Each row is a point on a tangle of strands that fork, close into loops and nearly touch. The rows are in no order.
In the rows, zero is written as 128.
Two points are linked if the straight distance between their rows is under 115. Some points are linked to none.
Tidup: [115 188  70 129  86 143 150 146 133 212 101 121 157  92 113 120 128 102
 139 147]
gufig: [143  65 148  88 155  99 129 163 131 126 147 108 179 116 125 181 130 123
 146  72]
rugaf: [129 164 149 102 141  55 152 156 194  97 144 118 147 178 129 123 131 127
 129  84]
Gaz: [130  52  91  72 161 120 152 175 165  34 154 143 141 125 132 163 137 153
 152  82]
pas: [165 137 123 123 124 149 126 157 109 107 140 212 114 186 157 127  82 115
 110 105]
leroz: [165 131 117 171 137 103 118 117 124  90 160 176 138 143 139 134 150 125
 165 129]
Savel: [120 150  72 132 113 122 165 120 137 249 115 119 114  65 122 132 104 117
 152 150]
sibi: [115 128 175  57 133 158 109 108 166  98 164  90 126 117 186 140 128 156
 135 117]
Sopu: [ 71 147 119 130 130 113  85  84 157 119 120 135 140 163  93 117 108  99
 136 118]
tir: [137 103 109 167 161 120  65 145 122 107 107  95 114 112 102  74 195 107
 155 134]
vukul: [136 132 155 186 121 156 100 147 161 145 150 112 111  73 120 134 125 117
  70 192]
fepo: [105 175 107 177 115  94 105 105 141 122 101 125 153 136  78 117 127  90
 166 143]
dodig: [102  77  88 163 140 105 127 137 160 113  73 109 147 153  93 151 175 141
 126 127]
gulop: [ 91 104 163 102 105 116  96 118 131  96 119 164 109 137 129 206 108 133
 127 166]
Gored: [109 131  89 157  81 141 139  83  82 141 123  87 145 128  57 115  93 156
 147 154]
tol: [ 86 171 111 134 130 144 175  59 120 103 132 101 129 129 148 116 154 131
 149 138]
Rad: [138 120 122 164  78  95 180 185 147 176 103  94 100 148 166 123 136 147
 140 150]
bim: [120  92  72  72 130 154 109 195 159 101 113 134 152 169 105 140 141 171
 118  71]
Dofe: [158 146 134 154 125 126 116 179 100 183 109 171 149 127 118 170 179 137
 136 120]
dima: [138 113 108 160 178  88  81  79  92 156  92 130 106  91 119 115 113 115
 168 185]
taf: [173 118 102 136 119 157 134  90 101 112 136 151 158 162 132  86  53 116
 133 129]
gusaf: [127 108 111  85 124 148 118 156 116 150 135 122  69 153 115 118 165 181
  81  54]
Mut: [148  98 126 171 125 161  89 110  78 167 121 151  79 121  79 126 141 178
  79 156]
gumi: [123 118 200 154 109 137 150 142  97 185 145 124 151  85 137 154  93  95
 119 137]
Dagi: [141 147 112 169 130 201 125 137  75 132 143  95 196  99 130 121 145 149
 162 141]
dize: [144  88 139 137  76 107 137 106 141 134  99 152 123  79  78 156 159 133
  89 190]
doz: [167 132 129 160 108 128 151 129 130 111 152 182 157 182 148 118  53 116
 122 124]
vugo: [133 110 132 125 165 161 106 129 115 139 132  79 132  68 146 109 166  99
 108 128]
pog: [111  63 129 165 104 154  97 132  81 115 129  66 112  86  72 125 121 153
 100 173]
gamom: [158 151 156 206 127 104 149 107 138 132 147 169  94 138 118 114 133 114
 143 135]
pav: [171 118 100 120 123 136 193 139  97 184 128 115 179 103 166 108 102 115
 116 123]
pota: [110 149 137 158 169 155 122 157 153 103 141 146 117 152 141 139 143 127
  81 106]
botek: [131 172 155 107 156  82 142 140 181 123 122 144 121 177 171 123 103 126
 116 107]
Vozam: [170 124 124 130 139  88 180 149  90 216 146 126 147  95 144 137 114 129
 133  86]
Laga: [141  65 166 149 110 175 122 120  96  81 153 108 107  93 100 126 126 147
  95 150]
kones: [ 88 125 145 147 179 159 144 139 152  91 159 133 149 112 136 136 101  69
  77  99]
Non: [174 144 122  92 132 157 113 187 125  51 172 126 144 155 158 114 143 148
 160  62]
Daruf: [135  77 152  99 111 109 102 212 155 110 156  83 172 117 133 181 111 135
 142  91]
veriz: [ 89 176 141 122  71 105 194 100 155 154  89 144 113 147 105  99 124 103
 125 130]
Named: [108  87  87 130 109 128 123 160 166 107 120 125 139 153  89 147 140 141
  82 105]
bet: [185 113 123 177 144 175 135 100  87 123 135 143 119 124 148  63  80 134
 143 155]
sete: [ 92 159 118  85 131 145 159  83 132  76 142 140 125 129 158 140 140 115
 124 135]
lorum: [113 123 167 190 100 142 152 154 103 143 125 136 140  58 106 125 113  57
 134 153]
Tegud: [122 171 120 113 134 132  32  96 140  84 139 146 126 132 124 178 128 150
 145 177]
vun: [143 134  93 133 104  88 139  64 140 143 109  94 125  72 106 101 131 120
 176 211]
Fadi: [141 163 127 116 156 126 129 101 153 179 142 153 102  87 182 123 124  90
  84 163]
Fano: [148 165 164  56 131 147 143 111 154 120 147  82 156 132 162 104 140 148
 126 110]
fepe: [109 109  95 166  90 144 101 116 109  94 160  93 136 150  68 156  88 169
 131 130]
dapel: [152 145 152 176 137 171 104 122 100 127 109 170 125 126 133  77 103  92
 156 185]
dev: [144  56 187 128 125 155 113 109 127  83 106  88 114  88 123  94 116 112
 110 158]
Defe: [101 148 115 106 168  90 127  86 132 105 132 189 141 123  93 186 179 105
 111 111]
Reka: [ 91 121 131 147 158 159 112 117 135 113 121 137 140  92 105 104 120  40
  82 136]
narir: [107 116 115 127 157  80 131  88 119 173 109 158 166 121  63 153 156  95
 107  97]
kat: [120  95 106 153 114 148  95 131 137 145  82  71 123 174  95  81 125 164
 119 125]
zadem: [115 165 130  57 138 149 102 134 171  92 149 169  73 170 170  95  99 112
 117 105]
geran: [122  82  60  72 153 147 125 138 128  63 165 158 122 115 143 177 124 150
 139 110]
divi: [ 96  98 207 119 165 130 103 115 135 139 117  92 130 155 159 132 108 160
 154 105]
roto: [155 140 190 189 132 147 123 135  89 127 129 177 109 145 137 106 118 101
 145 116]
Des: [120 132 155 115 172 123 120 134 172  88 101 156 110 184 179 127 121 144
 165 117]
Duv: [ 96 114 145  93  87  99 137 129 137 121 122 166  83 154 134 189 126 115
  84 137]
loko: [135 112 122 131 165  69 101  90 144  88 144 157 124 134 110 144 158 106
 159 118]
Bavo: [125 135 173 120 168 140 135 189 144 100 161 161  76 155 136 139 154 151
  99  59]
fezod: [176 106 119 142 103 141 103 173 110 168 111 133 134 148 128 148 161 171
 122 120]
zota: [135 103 124 125 145 151  76 105 120 133 137 142  80 147  95 142 152 176
  90  98]
Fatet: [131 160 112 118 110 140  97 137 105 209  98 152 165  93 123 143 108 100
 167 162]
vam: [117 163 132 205  59 159 142 150 137 132 104 127 152 136 107 140 126 142
 134 172]
kul: [153  92 165  91 121 106 150  97  96 127 129 151  91 129 144 109 112 110
 121 111]
vazo: [149 170  99 126 122 118 105 113 184 111 167 115 136 114 134 151 182 144
  88 132]
meri: [126 134 142 156 146 152 124  93 105 119 116  86 130  44 125  87 145 116
 125 187]
Maled: [113 145  98 188 138 117 154 129 117 213 121 111  76  77 121 107 115 104
 154 154]
zufur: [114 115 154 110  96 116 171  99  68 105 156 149 123 122 126 158 107  92
 150 108]
bire: [155 150 142 103 128 162  93 127 153 111 134 191  74 175 151  92  96 112
  99 135]
mok: [134 160  93 167  96  84 160  73 126 118 148 117 105  96 118  88 118 106
 163 172]
sipod: [118 163  97 189  88 165  87 127 129  77 170 124 132 156  89 171 110 177
 132 154]
nubof: [137 117 149 123  88  96 142 156 142 135 129  91  94 153 193 127 106 142
 158 138]
Latu: [109  92 130  67  94 116 190 124  79 108 125 136 140 139 142 183 115 126
 131  93]
lanaz: [ 95 179 123 122 108 107 203  87 133 160 116 128 130 142 133 141 154 142
 150 120]
tiku: [147 133 129 158 143 117  97 162  99 160 150 131 109  73 143 115 153  75
 137 127]
Dubu: [105 168 104 216 102 148 103 158 125 130 127 140 118 141 104 160 145 153
 112 154]
Ribot: [141 210 150 116 143  79 194 176 155 177  91 144 191 134 133 124 147 115
 118 107]
pofa: [149 170  80  89 143 101 132 142 139 167 110 151 208 174  99 133 136 143
 107  83]
mevez: [145  79 153  56 140  92 179 144  97 112 126 126 183 123 131 162 125 120
 127  85]
zukev: [168 131 140 134 114 124 125  96 120 147 118  80 168  56 119  88 147 122
 162 184]
tili: [ 66 126 172  97 148 168 151 136 137 108 159  83  99 145 133 117 143 147
 113  67]
nunut: [103 123 112 115 142  87 130  77 157 159 116 112 161 154  99 123 132 128
 117 110]
mur: [128 126 129 156 183 124  89  57  89 135 118  96  97 123 134 106 107 172
 165 172]
Velo: [115  77 136 151 152 166  63 118 137 117 132  58 124 129  78  77 100 156
 123 116]
Kasi: [167 152 114 130  93 125 166  73 162 144 141 142 147  97 129  87  93 131
  86 172]
kot: [ 81 151 100 185 158 106 135 133 117 196 118 138 114 126 127 120 114  80
 142 117]
rupal: [145 128 129 168 157  65 178 137 133 194 112 130 145 145 134 135 146 142
 139 106]
Leb: [152 126  80  91 105 166 183 135 101 154 138 110 149 143 164 102 119 143
  98 103]
Zelig: [103 160  89  72 164 179 123 105 175  84 172 143 105 130 170 127 119 114
 103 125]
sape: [127 105 182  81 122 131 110 140 181  62 150 159 116 159  98 120 135 149
 138  83]
Dodi: [162 109 101  85 166 117 142 187 159  55 186 130 127 130 129 128 150 157
 143  46]
Zuges: [ 96 102 100 167 109 119 160  89  92 130 100 113 140 102  74 152 118 168
 122 186]
zufin: [162 164 112 104 172  66 176 153 134 160 111 149 190 145 133 128 147 133
 111  92]
fir: [124 122 147 146 113  66 144 103 178  87 151  93 111 157 131 105 115 131
 147  85]
kor: [144  97 113 131 166 118  73 132 100 105  92 112 137 143 129 109 169 134
 195 107]
bomit: [107  93 139  96 123 160 127 115  85  96  96 112 124 114 137 142 157 129
 158 170]
fugif: [127 102 123 111  84 160  98 140  62 103  81 117 104  97 120 102 121 104
 166 197]
vatur: [159 165 123 190  69 131 189 170 162 174 118 142 137 123 133 133 148 159
 125 159]
Vep: [108 114 172 158 156 160 115  90 108 125 119  88 100 155 163 101 111 180
 150 154]
kena: [128 104 122 104 129 127 124 148 172 125  79  70 129 184 157  73 135 151
 148 111]
Fozi: [103  97 150  81 139 134 150 169 129 106 137 103  64 155 144 131 150 156
  92  60]
Pivu: [155 134 197 110 172 129 169 136 106 102 169 147 121 127 133 124 156 134
  92  56]
Kuri: [161 166  89 146 116  79 163  77 159 112 160 151 150 126 135 108  94 101
 125 136]
burin: [ 96 110 129 144 109 126 144  98  65 105 105 131 106 106 109 169 161 157
 141 179]
Ketap: [136 153 134  74  90 167 117 136 100 140 146 126  82 116 170 138 161 160
 113 145]
sulit: [106 140 135 143 124 122  69  94 125  88 118 166 116 128 100 176 108 133
 136 218]
bik: [ 93 145 130  90  94  87 175 147 145 161  97 156 117 144 117 152 132  98
  80 114]
zokar: [140  73 173 106 133 125 128  82 125  79 117 127  67 115 142  71 115  94
 118 150]
luf: [137 123 109 121 103 148  82 124 119 110 110 117 103 114 145 109  79 119
 127 210]
mutop: [161 108 132 120 165 144  57 108 114 137  83 164 160 166 108  89 144 126
 163 103]
Bam: [134 122 115 125 106 107 146  96 167  98 125  56 130 164 136  63 118 130
 151 115]
Muvov: [ 77 117 156 168 132 151 114 139  83 144 100 125 103  77  92  98 126  59
 106 167]
Dabut: [123 138 110 158 129 116  56 152 113 133 126 123  79  98 108  99 151  75
 149 151]
siz: [ 96  96 180 124 159 118  98 130 188 115  97 105 101 154 162 139 129 133
 129 131]
lok: [122 119 119 135 138 107 104 111 109 198  63 153 143 109 131 106 107  96
 186 174]
Zituv: [ 77 156 124 131 167 119 152 135 103 183 125 121 124 141 180 143 115 101
 145  99]
fik: [133 116 140 103  78 109 146 188 156 107 172  83 150 121 157 183 100 120
 119 113]
ruz: [115 116 112 129 112 119 106 139 145 145 119 114 107 140 163 131  61 124
 133 143]
fomeg: [136 167 163 158 146  97 146 138 105 170 142 186 171 119 109 182 160 115
 117 107]
mam: [111 213  88  99 116 120 184 177 137 198 100 131 173 116 129 130 162 116
 126 114]
faki: [196 108  86 165 102 145  69 147 100 164 129 147  98 128 102 124 147 172
 116 145]
sil: [102 108  94  80 181 170 122 143 151  65 163 125 105 134 174 121 100 149
 154 110]
gul: [144 170 102  79 128 155 156 131 143 125 152  90 141 150 154  93 143 154
 103  79]
zulid: [141 140  66  64 139 145 111 164 133 140 116 159 168 168 118 152 143 171
 112  78]
rases: [ 98 136 114  80 134 154 110 121 117 156 132 124 186 108 127 170 128  96
 112 116]
Zares: [159 151 203 126 142 112 144 152 116 120 156 169 147 127 120 172 173 132
  91  97]
zifuf: [128 136 180  73  86 142 131 162 155 102 169 100 137 127 176 179 108 160
 129 132]

A tip is a point with one link. Name the tips that can be reached along the links from each point below, in the order of the rows.
sibi | dodig, pog, Velo, Zituv
lorum | gumi, tili
taf | fepo, Non, Tegud
Kuri | Kasi, mutop

How many points has the smallest loop of links through each point below? Write none if it is on no loop.
Zuges | 14
Pivu | 11
sulit | none
Laga | none
